Each row is a point on a tangle of strands that fork and nearly touch. The rows are in no order.
In the rows, zero is written as 128.
Points whose rows are less than 104 apart are linked; no others are. Some points are linked to none.
razek: [ 77 171 126 126 130 104 144 154 104 110 147 148  94 151 127 108 173 150
 169 166 106  86 108 130  76 119 157 139 138 115 198 112 140]
rori: [148 159 118  93 139  77 165  86 143 143 174 133 113  68 142 102 108 149
 143 143 156 152 120 173  76 105  74 100 181 180 104 167 108]
tet: [115 163 147 117 130 142 124 133 109 126 136 141  79 166 133  96 183 163
 171 160  72  60 120 112  84 126 156 136 133 125 203 116 149]
Vik: [ 91  89 118 174 121 139 122 187 140  80 131 114 170 130  91 155 118 159
 137  90  77 180 132  95 134 142 175 154  70  78 144  92  89]
Sem: [ 99 188 108 118 145  53 177 132 117 103 200 163  90  98 122  93 133 120
 185 171 152 126 119 156  51 101 125 115 175 158 148 134 129]
bemom: [125 135 110 169  83  60 117 141 192 110 158 135 154 126  82 169  46 116
 103 112 116 225 103 160 184 198 140 172 130 110  94 121  78]
Siga: [139 128 136 152  79  88 130 145 117 119 134 147 107 137 147 150  98  42
 123 122 166 134 139 144 163 139 152 158 152 138  86 125 139]
Madon: [102 103 105 128 143 144 101 135 162 148 102  87 182 126  82 121  91 213
  80 126  93 174 104 117 146 182 114 127  89  93 169 139 109]
Levek: [137 173 116 112 113 130 140 127 105 165 123 137 102 126 137 115 130 134
 100 161 146 103 111 166 134 157 129 129 144 145 159 145 172]
Gita: [139 106 115  96 157 140  99  84 161 174  90  98 176 107 105 123 112 177
  68 126 136 160 110 137 154 135  76  97 117 124 100 160 118]
Faz: [135 175 113 121 129  66 175 119 107 126 176 154  80  92 145 100 110 100
 164 153 167 120 126 165  74 106 114 118 182 175 124 142 141]
mek: [170 124 142 114 133 132 124  97 106 155 101 140 108 125 161 147 123  60
  97 120 176  99 137 145 161 116 116 113 151 151  66 151 157]
zelev: [127 121 155 150 130 194 114 142 104 119 114 124 112 166 143 106 177 126
 164 122  81  77 148  78 115 130 143 127 106 123 181 108 146]
Bila: [138 128 115 113 129 124 137 115 112 131 135 125 131 109 141 129 131 118
 142 112 158 128 129 139 106  84 109 111 137 148 104 140 118]
fated: [163 147 120  83 147 122 113  75 139 192  96 119 136  91 125 117 112 147
  63 140 163 143 104 173 162 152  82 105 148 159  91 182 144]
bubo: [159 143 145 134 117 176 114 127  96 168  90 141 100 145 146 128 132  92
  76 140 136  93 146 138 185 196 143 140 119 133 132 128 191]
dasaf: [174 128 143 122 124  99 126  90 125 139 121 146 102 139 168 153  95  32
 117 112 186 117 135 154 171 124 110 120 172 163  47 151 133]
nofak: [142 130 113  84 148 131 105  82 157 190  94 106 155  96 111 110 107 183
  58 148 141 155  99 156 159 158  75 104 129 137 123 178 135]
kovoz: [156  75 133 126 147 138  99  85 165 108 110 129 171 148 124 173 109  91
 131  76 157 157 138 118 171  82 101 114 122 122  32 128  91]
Nus: [112 171 122  94 129 119 144 121 128 145 144 137 107 121 129 105 161 180
 136 165 119 100  95 150  83 118 118 117 147 135 181 142 141]
sefa: [138 161 123 151  98  46 161 118 149 101 181 142 105 128 125 130  48  72
 158 141 160 166 139 189 151 162 117 153 193 152  86 119 101]
bak: [164 146 121 104 137 143 113  96 123 186  90 122 129 117 126 133 114 126
  60 139 160 126 117 160 177 170 109 119 135 139  99 157 162]
bot: [153  69 142 128 151 159 107 101 140 107 101 126 164 145 137 171 132  79
 125  79 150 126 155  98 158  67 112 111 117 116  43 118 115]
vam: [162 139 154 128 119 166 144 128  77 151 101 142  75 145 179 109 157  69
 116 149 144  49 147 124 137 133 148 118 132 147 147 132 195]
Nufev: [140 148 156 124 134 180 110 123 111 139 122 128  88 161 148  97 186 153
 167 138  70  61 132  89 100 118 139 125 122 132 196 122 149]
Soti: [109 171 101 153 106  44 142 144 143 111 175 135 124 108  78 122  67 129
 139 155 145 193 120 171 130 180 136 164 168 137 117 120 112]
keveg: [133 169 123  78 129 111 145 101 144 165 143 139 115  93 134 100 142 187
 107 167 143 124  90 168  89 123  86 105 160 162 160 174 139]
Veg: [ 87 182 123 101 145  71 167 135 121 106 184 166  87 116 130 105 174 153
 182 168 132  95 102 142  34  82 129 117 165 146 181 137 128]
vami: [135 136 118 155  99  62 143 125 155  95 173 140 125 126 113 143  65  85
 163 121 154 174 134 166 148 140 128 155 159 137  83 116  86]
bur: [140 164 115  83 132  95 141  91 150 168 148 130 122  76 128 100 114 174
 106 155 156 153 103 170  99 130  75 104 169 176 129 178 129]
dev: [140 101 129 156 119 153  98 139 135 138  95 125 155 145 111 170 115 110
  77  99 119 150 144 117 179 164 138 144 105  98  93 111 131]
gole: [135 170 118 140 116  46 183 125 103 105 184 155  71 105 147 101  82  55
 172 159 170 118 143 164  97 121 132 136 195 166 104 125 138]
zilod: [ 91 126  99 115 137 119 111 137 158 145 122  98 163 120  87 115 104 210
 105 140 112 174  91 133 122 159 116 125 111 110 178 139 112]
Fosog: [114  86 111 167 109 115 114 168 161  91 138 117 180 124  88 172  89 139
 120  84 104 199 122 111 161 137 161 159  83  80 106 108  79]
zaz: [165 151 149 103 141 187 125  94 110 169  99 133 102 133 159 102 166 132
 103 145 119  68 133 138 138 134 113 108 124 145 153 147 173]
kota: [106 119 129 129 144 171 116 138 131 122 119 106 150 148 121 119 158 183
 151 121  86 120 122  95 104 125 125 121 102 107 176 111 112]
Megod: [ 76 162 130  96 150  95 115 131 149 123 152 129 109 146  95 100 172 226
 155 176  69 103  89 124  68 134 144 141 136 101 213 120 119]
diz: [113 102 108 151 129 139 100 153 156 139 102  97 179 133  80 144  90 179
  71 109  99 181 116 118 159 191 133 144  86  88 140 127 109]
kiz: [147  67 154 146 133 169 116 122 110 106  92 126 143 151 157 161 146  61
 123  95 143  98 175  82 157  85 126 121 111 118  67 106 140]
Raveb: [ 78  91 114 152 142 145 129 178 133  67 141 106 175 133  98 140 137 171
 172  98  91 166 129  90 108  99 159 143  79  83 154  91  74]
gisis: [106 114 133 111 146 146 152 138 118  96 143 125 140 118 150 120 177 147
 193 109 115 110 130 105  63  40 123 103 117 128 148 122  96]
foso: [178 118 155 112 151 161 121  87 104 166  78 141 120 130 151 150 135  72
  76 123 162  89 143 137 182 136 112 110 138 139  57 146 175]
ter: [157 152 141 113 113 132 161 127  79 151 119 150  71 124 188 111 141  62
 122 150 167  63 131 141 117 109 144 111 148 161 135 145 185]
sogir: [155 136 135 125 146 191  95 107 133 178  85 115 133 146 113 108 132 160
  70 141 108 115 123 123 177 198 117 126  99 122 152 135 163]
lek: [119  91 163 180 112 194 117 173  96  99 116 130 112 169 145 117 170  95
 159 113  83  94 164  51 130 140 165 145  87 121 164  85 150]
Ked: [ 88 128 129 102 149 140 124 130 149 117 137 108 144 133 118 112 173 212
 164 136  82 120 105 108  76  96 121 118 120 107 191 122  97]
rimuv: [127  86 165 170  95 172 129 173  91 105 110 132 112 160 159 129 163  66
 134 118 112  93 177  69 144 137 174 144  97 120 134  92 165]
vetid: [155 149 125 106 130 113 148 104 108 149 134 137 108  96 159 120 131 104
 129 128 167 118 126 153 103  92 103 102 155 165 106 157 134]
Sutas: [118  98 144 129 141 170 148 141  98  93 125 118 131 136 169 120 181 112
 186 109 114  85 154  84  85  48 132 104 110 130 149 111 123]
Sovir: [160 136 130 114 146 175  97 101 132 188  78 119 139 133 109 122 114 142
  40 146 127 127 125 145 198 209 117 128 108 120 114 145 168]
Bup: [ 97 122 116  98 150 127 145 130 143  93 161 121 154  98 129 116 163 177
 192 119 123 141 117 116  62  46 113 104 119 132 144 129  82]
Fef: [ 74 146 108 118 141 103 116 146 156 135 129 109 147 140  81 106 121 229
 119 165  84 150  80 126 108 176 136 140 116 100 210 127 118]
Kufez: [120 126 108 144 115  83 135 133 154  95 170 122 148 112  94 135  77 126
 169 114 146 188 127 145 127 119 129 147 131 123  96 116  78]
mog: [166  98 143 120 134 117 145  97 118 109 133 135 117 121 175 144 118  48
 159  97 174 108 152 123 125  47 115 105 147 153  56 141 114]
Kuzov: [124 119 102 125 126 110 129 125 131 117 144 115 149 111 114 131 109 132
 154 109 150 160 126 138 111 100 118 125 130 130 107 133 100]
Ler: [151 182 136 108 122 165 129 110 114 177 111 140  79 147 148  97 150 143
 105 167 114  67 122 153 141 167 136 131 132 145 188 144 190]
Reto: [ 91 147 145  76 147 116 124 119 155 127 150 128 110 130 115 104 189 230
 164 160  63  95 102 117  53 100 127 128 147 111 200 134 104]
zan: [163 155 137 102 133 139 156 104  92 160 123 147  85 107 178 116 146  98
 112 140 163  79 126 156 109 100 116  99 153 166 124 164 164]
Piba: [153  81 154 133 124 141 139 121 100 106 110 131 126 141 182 144 143  39
 147 101 169  87 167  97 132  57 137 114 128 133  71 127 138]
foro: [140 103 110 114 141 127  97  97 156 150 102 102 171 117 101 144  95 153
  94 109 148 172 120 137 158 131  95 117 121 116  79 147 106]
dit: [159 120 161 143 111 174 131 136  84 146  94 144  93 149 170 123 149  56
 100 138 146  69 164 112 165 156 154 130 121 138 120 119 195]
pefo: [128 126 141 129 148 191  91 118 139 142 111 105 133 152 118 104 164 187
 137 126  70 107 125  87 121 143 116 120 106 116 184 124 128]
Vulom: [100  82 103 126 153 145 118 148 151  83 147  96 191 116  99 135 121 184
 171  89 116 176 125 101 104  75 127 123  86  98 127 112  63]
sokal: [121 105 106 168  97  82 113 150 188 100 153 126 172 125  78 171  57 132
 114  92 115 220 109 137 171 163 144 164 104  93  97 117  65]
tud: [149 161 123 140 102  54 166 113 121 116 171 143  81 117 152 121  68  49
 151 146 172 129 138 178 134 144 123 141 200 166  87 134 132]
pileb: [121 150 120 151  86  84 142 157 101 123 140 146 105 123 130 138 102  79
 127 138 156 140 129 151 138 151 158 157 151 137 118 122 147]
Pubib: [168 120 136 123 130  98 142  85 133 119 141 137 112 127 165 140  92  51
 153 103 179 124 142 150 141  91 101 111 167 160  52 145 104]
Bim: [111 111 136 142 124 153 142 157  91 105 123 126 127 141 155 125 163 104
 166 115 123 101 148 101 105  87 146 126 114 123 142 106 133]
mibef: [143 112 156 164  62  92 117 154 133 124 125 164 110 150 166 177 111  19
  92 126 149 134 139 131 202 159 167 161 141 130  72 118 151]
mir: [103 115 136 171  84 127 135 184 108 105 125 137 128 136 127 151 129  94
 126 116 114 141 144 111 146 148 179 163 103 107 135  92 136]
vivig: [138 143 135 153  92 146 122 157 103 156  99 139 103 143 131 137 123  98
  76 141 130 117 138 142 178 200 159 156 117 121 140 118 178]
lugum: [135  50 149 177 127 178 102 153 139  84 104 124 169 150 125 180 141  93
 116  74  94 138 179  61 170 112 146 140  75  93  81  81 114]
pofog: [ 90 117 107  91 154 108 136 124 166  97 170 111 168  87 103 109 134 202
 184 120 124 178 105 122  67  67 104 107 120 128 143 135  66]
mevev: [103 118 131 153 103 136 146 171  90 105 124 134 118 140 140 131 142  97
 149 126 129 112 144 112 122 117 164 147 116 121 139 100 141]
pon: [ 59 149 103 103 154  75 132 142 162 104 170 125 149 109  82 107 140 216
 164 163 113 161  85 128  70 124 123 126 130 115 192 127  93]
Teba: [146  92 119 122 148 134 100  92 157 129 112 108 175 130 112 154 103 127
 120  88 150 165 131 128 158  96 100 113 120 121  62 138  92]
lukar: [ 86 149 102 153 109 100 130 172 133 120 135 122 142 127  82 136 104 170
 109 143 113 175 103 137 128 182 159 155 109 103 166 117 123]
sef: [181 139 153 107 155 182 129  87 100 175  85 141 108 122 165 119 156  99
  80 137 146  72 141 142 160 138 109 105 127 148 105 147 179]
duked: [ 99 173 137 101 138  94 164 137 106 117 162 165  77 133 149 104 183 141
 172 171 115  65 107 135  48  81 138 120 157 139 190 132 143]
pinit: [ 73 176 114 116 139  87 118 145 144 133 141 131 113 148  77 105 142 217
 124 187  87 122  82 139  99 183 154 151 132 105 221 120 135]
novig: [141 137 136 124 140 187  98 115 141 161 101 111 124 151 117 101 148 182
 108 140  83 110 118 109 143 173 121 123 108 119 184 134 146]
Dunu: [147 111 136 133 143 182 110 117 114 145  90 114 142 139 131 133 146 124
  99 109 124 113 146 111 155 134 110 113 106 123 116 123 142]
pupaz: [117 124 133 168  76 126 124 178 107 134 115 141 115 138 127 152 122  93
  91 126 114 141 146 125 170 184 172 166 110 107 133 100 153]
Lum: [121  60 135 165 139 186 112 155 126  84 113 105 167 148 123 155 149 121
 144  80  98 132 172  64 139  99 143 132  76  96 112  86 103]
ranu: [ 90 101  92 106 155 111 121 137 169  98 155  99 187  98  88 119 110 209
 169 111 122 190 106 118  90  85 115 117 102 112 139 127  62]
kun: [155 166 119 107 134  70 177  90 122 125 184 141  87  82 158 108  93 101
 165 139 162 132 139 169  78  93  93 107 190 179  93 147 117]
rapa: [131 166 108 126 106  98 143 140  99 144 138 141 101 117 129 122 110 106
 121 148 162 123 114 166 126 149 133 137 157 150 129 138 158]
befan: [124  77 137 147 162 205 105 133 126 101 104  96 166 143 126 135 163 145
 143  84  93 121 161  69 124  96 117 113  82 108 129 101 103]
vobi: [125 100 113 153 121 135  98 143 150 140 105 110 170 136  92 162  91 146
  73 104 121 178 129 125 174 174 135 143 102  91 104 123 111]
suge: [141  64 148 169 125 169  97 144 138 112  93 129 163 156 124 185 128  90
  91  86 102 141 168  83 186 141 142 141  91  95  73  93 129]

A fork is a point with three links, a tip a point with one. Leave the first point through the second and follow the links. Name the first fork or tip that comes.
zelev; Nufev | Faz
mir; mevev | bemom
Ked; Reto | befan
mog; Pubib | mibef

Name the points in between on the shortest way along the links from the first point to the second, in order.
fated; bot | nofak > Gita > foro > Teba > kovoz
sef; bak | foso > mek > dasaf > Pubib > mog > Piba > kiz > bot > kovoz > Teba > foro > Gita > nofak > fated
vobi; Ked | diz > Madon > zilod > Fef > pinit > Megod > Reto
pofog; Kuzov | Bup > gisis > Sutas > Bim > mevev > mir > pupaz > vivig > bubo > dit > vam > ter > zan > vetid > Bila
pileb; foso | rapa > Levek > Ler > zaz > sef
rori; zelev | kun > Faz > Sem > Veg > duked > razek > tet > Nufev
